Each row is a point on a tangle of strands that fork, close into loops and nearly touch. The rows are in no order.
In the rows, 128 means zero.
Two points are linked if the straight distance between their rows is under 109.
Q_58: [163  91  83 146 168 127 116  86 125 135 115  87 117  66 133 122 107 106
 146 119]
Q_547: [139 136  34 109 131  69 106  95 187 156 140 125 144 124 136 163  90 130
 120 133]
Q_184: [117 102 169 101 145 131 111 150  87 158 151 135  86 112  77  80 136  81
 136  90]
Q_674: [115 147 124 123 166 188 186  99 157 105  88 127 135 142 101  74 128 122
 168 138]
Q_366: [130 183  78  99 165 109  84  96 116 161 164  92 136  99 185 120 125 126
 152 153]
Q_223: [135 151 135 106 153  84 125 140 166 116 163 112 138 102 121 123 122 105
 122 112]
Q_187: [119 133 145  97 106 165 106 178  79 136 158 100 153 158 138 135 120 133
 135 166]
Q_591: [127 145 156 121 144 150 195 129  90 118  35 135 108 138 138 114 109 120
 145 132]
Q_797: [110 149 154  86 146 110  97 184 194 149 193 137 127  89 120 167 163 100
 142 164]
Q_183: [136 118 139 119 121 106 182 135 100 146 102 154 135 198 116 126 106 169
 123  77]
Q_290: [106 106  97 133  66 105  66 133 148 153 195 147 124 116 137 172 163 149
 119 143]
Q_82: [149 133 153  96 183 132 149  91 112 120  99  68 125  95 135  72 127 193
 187 125]
Q_690: [115 108 150 136 128 135 126 103 117 112 112  85 118 102 159  99 112 187
 172 107]
Q_758: [186  84  88 122 158 131 124 109 121 130 176  62 135  61 117  90 103  97
 137 121]
Q_756: [113 149 111 106  86 115 144 166 166 125 187 133 136 172 130 141 154 153
 125 142]
Q_928: [109 166  73 117  98  89 137 119 144 172  91 137 116 115 115 106  84 134
 139 161]
Q_323: [146 158 132 147 195 146 119 168 142  97 118 111 121  78 138 101 105 100
 144 135]
Q_455: [160 156 172 141 150 166 120 174 100  89 153  80 149 132 169 126 121 153
 145 123]
Q_444: [123 140 153 121 104 143 125 177 131 107  97 111 134 142 118  84  84 110
 114 135]
Q_909: [133 155 128  91  49 114 145 147  99 137 146 119 119 201 109 114 147 120
  87 162]
Q_677: [127 112 161 138 163  87 105 114 110 127  96 155 134 139 107 172 157 144
 115  70]
Q_504: [139  91 181 125 144 175 124 191 115  71 153 106 118 185 139  76 121 146
 144  98]
Q_903: [142 155  76  70 116  75  57 139 145 168 155  92 147 126 100 141  97 124
 120 168]
Q_872: [128 109 121 160 174 187  72  78 166  98 126 127 118  72 123 114 129  54
 155 152]
Q_98: [144  89 134 116 129 103  82  48 145 127 108 104 176  77 125 154 125  67
  91 162]
Q_603: [130  98 127 135  87 103 168 107 117 125  93 149 123 160 106 118 107 139
 105 120]
Q_804: [ 99 142 167  85 140 151  69 165 143 158 200 125 137  99 105 122 127 101
 148 170]
Q_408: [ 98 169 104 148 123 105  83  81 189  94 143 138 147 130 109 155 158 102
  96 134]
Q_75: [101 139  57 116 121  90  77 133 157 173 101 162 143 125 136 178  93 158
 132 118]
Q_30: [113  80 129 167 118 138  88  87 136 121 165 137 142  82 144 194 153 134
 127 120]
Q_942: [158 135 123 134 168 110 176 134 149 120 170 104 156 105 106 109 133 140
 137  84]
Q_899: [121 103 125 166  80  51 153  89 144 137 138 154 124  57 144 134 122 136
  97 120]
Q_498: [100 146  96  88  95 167 185 155 179 145 162 153 119 145 140 136 158 121
 148 166]
Q_598: [103 169 174 118 131  85 155  79 132 136  65 157 129 147 127 126 133 171
 116  98]
Q_462: [ 97 135 152 165 161 178 105  94 173  91 106 145 110 104 137 123 150 131
 135 102]
Q_200: [140 114 175 136 140 182 150 171 131  91 183 118 162 171 157 117 131 153
 143  89]
Q_679: [163 136 132 160 153 102 144 126 101 160  71 128 132  83 155 173 137 143
 151 104]
Q_720: [149 129  79  90 102 115  81 128 124 153 187  75 181 113 118 136 126 125
 145 158]
Q_870: [124 118 161 168 114  96 143 114 124  81  82 108  99 100 170 106 102 195
 132  97]
Q_463: [100  95 119 173  71  97 161 118 156 111 128 162 127  82 125 126 106  97
 100 132]
Q_97: [132 118 141 165 163  84 125  92 146 128 106 175 154 134 130 214 164 143
  93 104]
Q_599: [117  45 175 157  85 143 154 134 103 139 132 149 121  90 125 142 104 117
 137 106]
Q_60: [ 77 120 146 142  69 127 125 161 152 133 142 153 123 134 165 137  99 157
 111 129]
Q_723: [116 123 118 127 170  76  88  96 150 144  61 122 111 106 124 122  92 165
 141  91]
Q_843: [118 114  77 152 134 169  81 129 134 151 176 116 119 108 131 128 141 139
 145 116]
Q_669: [125 129 118 130 124 174  76 102 140 126 107 130 134  72 105 141 126  59
 128 193]
Q_918: [ 83 147 133 121  96  53 152 105 158 126 150 164 120  96 141 137 139 143
  96 107]
Q_203: [124 145 118 120 199 150 123 176 146 162 123 147 152 173 100 136 113 160
 158 111]
Q_176: [131 145 139 127 192 138 140  84 142 129 101 134 174 158 122 153 170 174
 145  99]
Q_666: [105 139 190  95 119 159 118  89 110 122 105 112 148 118 127 110 139 115
 118 164]
Q_303: [103  94 190 147 161 174  96 125 144  92 108 140  79  95 146 105 133 144
 169  97]
Q_149: [120  83 118 169 160 177  84  71 164 105 141 153 138  73 131 161 150  77
 122 125]
Q_86: [107  95 134 149  69 121 179  77 106 123 131 177  92 158 104  80 131 141
 123 102]
Q_683: [132  66 137 130  91 178 173 129  76  90 114 170  95 199 124 100 118 100
 105 118]
Q_688: [ 91 110 128 140  68 123 134 127 117 143  87 163 127 160 138 112  67 153
 125 118]
Q_240: [184 103  98 160 144  74 124  97 105 133  91 118 123  74 129 148 127 114
 129 104]
Q_410: [146 128 138 142 180 197 161 124 131 116 130 127 116 122 112  72 131 131
 190 127]
Q_453: [116 140 125 116  41 130 178 154 106 106 118 160 111 180 160 164 134 105
  66 204]
Q_158: [147 175 126 151 129  97 157 124 146  83  77 119 159 139 125 140 125 122
 103 124]
Q_341: [116 103 140 132 174 165  54  74 139 136 138 100 181  95 153 170 122 129
 141 159]
Q_933: [123 151 109 117 227 155 119 111 145 151 101 132 173 147 103 152 124 163
 156 144]
Q_465: [134 135 131  89 152 149  68 181 102 162 179 104 147 127 121 118 124 110
 157 198]
Q_360: [ 87 168 131  89 119 159 192 175 141 139 125 169 108 163 148 131 128  89
 123 136]
Q_37: [123 122  82 136  98 100  71 110  94 185 144 133  67 120 128 112 122 131
 123 113]
Q_89: [136 120 142 145 103 125  72  69 110  89  88 112 153 100 113 139 135  72
 107 177]
Q_887: [158 107 132 147 173 127 192 110  98 141 127 156 129 123 107 152 175 117
 116  87]
Q_742: [123 110 105 150 107  91  54  95 134 127 167 130 140 129 164 210 147 164
 104 129]
Q_155: [187 120 118 150 143 130  83 168  86 105 118  65 103 131 124 117 112 119
 120 117]
Q_409: [104 147 121 149 158 174 159 118 172 105  97 170 137 113 106 115 142  96
 134 112]
Q_957: [132  95 127 143 190 190  82 112 118 141 155 105 127 101 129 134 132 132
 151 131]
Q_339: [106 113 171 125 102 136 155 124 123  98 148 123 101 126 122  50 132  97
 146 117]
Q_388: [141 104 120 103 176  89  78  53 146 131 129 112 202 119 121 176 119 105
  92 142]
Q_825: [151 121  56 178 110 128 119 135 124 131 168 126 112 116 126 144 142 117
 135 110]
Q_193: [129 126 140 147 135  62 103  72 157  98  45 105 122  96 148 124 100 182
 121 103]
Q_87: [128 129 166 133 182 126  90 152 112 104 107 157  90 169 121 137 165 148
 105  67]
Q_32: [149 146 121  98  68 150 126 174 110 147 175  89 144 189  98 116 126 130
 133 188]
Q_565: [148 157  60  70 119  39  66 123 196 145 126 117 135 152 131 177  99 131
 118 175]
Q_753: [146 111 158 118 132  86 172 164  83 170 142 132 130 143  98 134 106 141
 118  92]
Q_823: [114 185  76 113 132 111  90 139 149 164 145 116 133 110 170 167 107 167
 146 139]
Q_350: [134 169  76  83  64 144 132 180 163 126 201 100 145 160 112 109 140 138
 143 172]
Q_26: [163 135 128 158 202 183  96 165 107 105 136  96  75  89 148  89 127 115
 176 131]
Q_771: [162 139 160 158 107 120 195 159 125  92  78 133 172 127 136 153 127 100
  91 144]
Q_506: [156 153 141 145 203 139 102 176 113 123 103 143 120 177 125 132 144 165
 144  97]
Q_52: [179 115  84 109 152 140 102  99 116 148 188  62 169  86 109 122 127 107
 148 170]
Q_876: [109 117 124  98  43  94 196 169 140 105 151 185 105 164 153 128 131 114
  72 173]
Q_470: [140 147 117 136 176 180 123 131  97 113 139 127  83 112 107  71 160  99
 162 146]
Q_338: [122 173 134  94 189 106 116 169 186 153 172 106 140  75 144 136 126 117
 139 159]
Q_180: [ 97  96  81 160  72  96  66 113 129 141 177 143  80 137 132 142 142 138
  97 111]
Q_96: [131 111 170 129 122 153 206 155 113 126 115 122 170 121 134 145 131 115
 120 137]
Q_544: [133  68 139 109  95 149 170 167  65 138 135 154 112 181 120 158 114 116
 113 121]
Q_864: [148 175 137 136 138 114  99 154 147 106  81 110 160 132 117 114 110  90
 105 149]
Q_810: [106  91 203 101 122 181 149 126  83 127 137 140  79 125 112  68 130  89
 145 109]
Q_243: [143 104  97 119 104 162 196 177  93 146 156 158 132 228 119 156 145 133
 114 138]
Q_331: [118 132 129 130  90 132  97  94  91 121 116  88  88  73 161 102 144 147
 154 130]
Q_72: [110 137  57 132  72 142 115 130  91 182 158 135  82 165 127 105 137 129
 137 127]
Q_973: [143 141 124 153 196 136 157 152 153 130  99 121 141  83 151 116  87 141
 160 106]
Q_711: [113 160 130 115  55  93 229 148 129 135 151 158 109 145 161 110 121 123
 111 162]
Q_550: [138 178  94 109 154 131  88  79 168 113 166 109 144 120  97 120 176  91
 110 152]
Q_546: [130 114 158 127 150 119  82  73 157 110 117  98 188 114 118 129 119 148
 120 135]
Q_518: [109 154 189 106 144 107 203 134 133 110  60 155 126 141 124 112 104 132
 133  99]
Q_616: [137  89 165  86 121 113 129 151  82 154 141 148 106 162  74 119 102 115
 122  63]
Q_397: [ 96  49 171 163 109 164  99 141 119 122 133 131  78  89 135 108 111 132
 145 100]
Q_171: [125 181 120 120 116 137 193 160 155 136 103 176 126 193 119 144 134  91
  97 162]
Q_298: [142 129  90  88  76 146 164 142  79 146 166 137 127 226  95 123 148 134
 103 124]
Q_712: [115 164 204  85 108 162 132 166 117  94 106 101 155 143 110 105 111 123
 116 158]
Q_191: [148 179  88 107  55 104 201 171 137 136 120 141 125 144 140 121 130 133
 116 185]
Q_6: [ 61 133 178 130  86  95 137 113 136 144 129 157 111 101 173 156 127 160
 105 119]
Q_878: [121 160  76  86  58 107 152 162 142 156  98 147 121 138 100 115 101 117
 133 213]
Q_435: [127 175  93 137 148 129 102  84 120 113 165  78 129  86 192 134 160 144
 148 126]
Q_53: [100 158 141 132 110  64 101  92 165 120 125 161 133 154 131 136 142 137
  79 136]
Q_95: [134 135 172 114 119 136  96 113  67 129  87  95  99 102 125 125 148 118
 120 131]
Q_967: [104 166 163 136 150 116 147 101 152 119  66 135 159 181 157 146 144 195
 127 107]
Q_877: [149 119 148 103 203 108 141 108 136 138 145  77 151 108 119  81 119 163
 167 100]
Q_938: [102 129  62 141 138 104 113  95 139 164  87 150 132 139 127 129  85 169
 134 114]
Q_974: [182 137 152 148 142 186  82 197  82 108 146  69 126 160 150 120 135 114
 116 141]
Q_363: [ 93 102 131 157  68 135 180 100 137 111 146 158 106 101 129  78 125 111
 136 124]
Q_558: [114  89 161 154 120 144 157 117 139 125 120 140 165  97 114 140 118 138
 154 114]
Q_993: [167 102 145 138 135 117 170 141  82 108 154 143 100 150 130 137 172 124
 120  67]
Q_495: [120 140 129 129  87 150 161 184 118 138  97 172 127 189 117 182 133 104
  94 179]
Q_301: [145 136 135 154 143 156 185 127  96 139  75 146 104 125 125 110 151 133
 127  96]
Q_415: [149 122 106 152 163 113 160 103 152 133 133 170 148 111 106 208 177 100
 105 114]
Q_650: [ 94  84 171 148  66 171 135 133 110  77 103 133  84 183 131  73 119 104
  97 120]
Q_280: [177  76 173 144 149 150 133 158  90  73 129 108 109 158 110 104 157 136
 125  83]
Q_81: [172 117  83 163 138 128  92 159 109 121 130 123 112 151 105 126 132 110
 109  95]
Q_317: [130 149  67 116 115 105 131 125 100 183 128 114 131 172 114 107 142 165
 145 111]
Q_357: [119 141 112 145 166 120 155 150 137 157 117 141 129 103 159 171 127 138
 145 105]

A piece is two or more points that can be reached from each other along the links. Count, over all rows, the pieces, the separate loops (a circle has one, a figure eight two, a Y none), the forks (points with three links) and the tips (points with one).
pieces -> 3
loops -> 5
forks -> 8
tips -> 4

How many points has the smallest loop of links through each point below? Write none if it is on no loop.
Q_301 -> 14
Q_918 -> 9
Q_32 -> 27
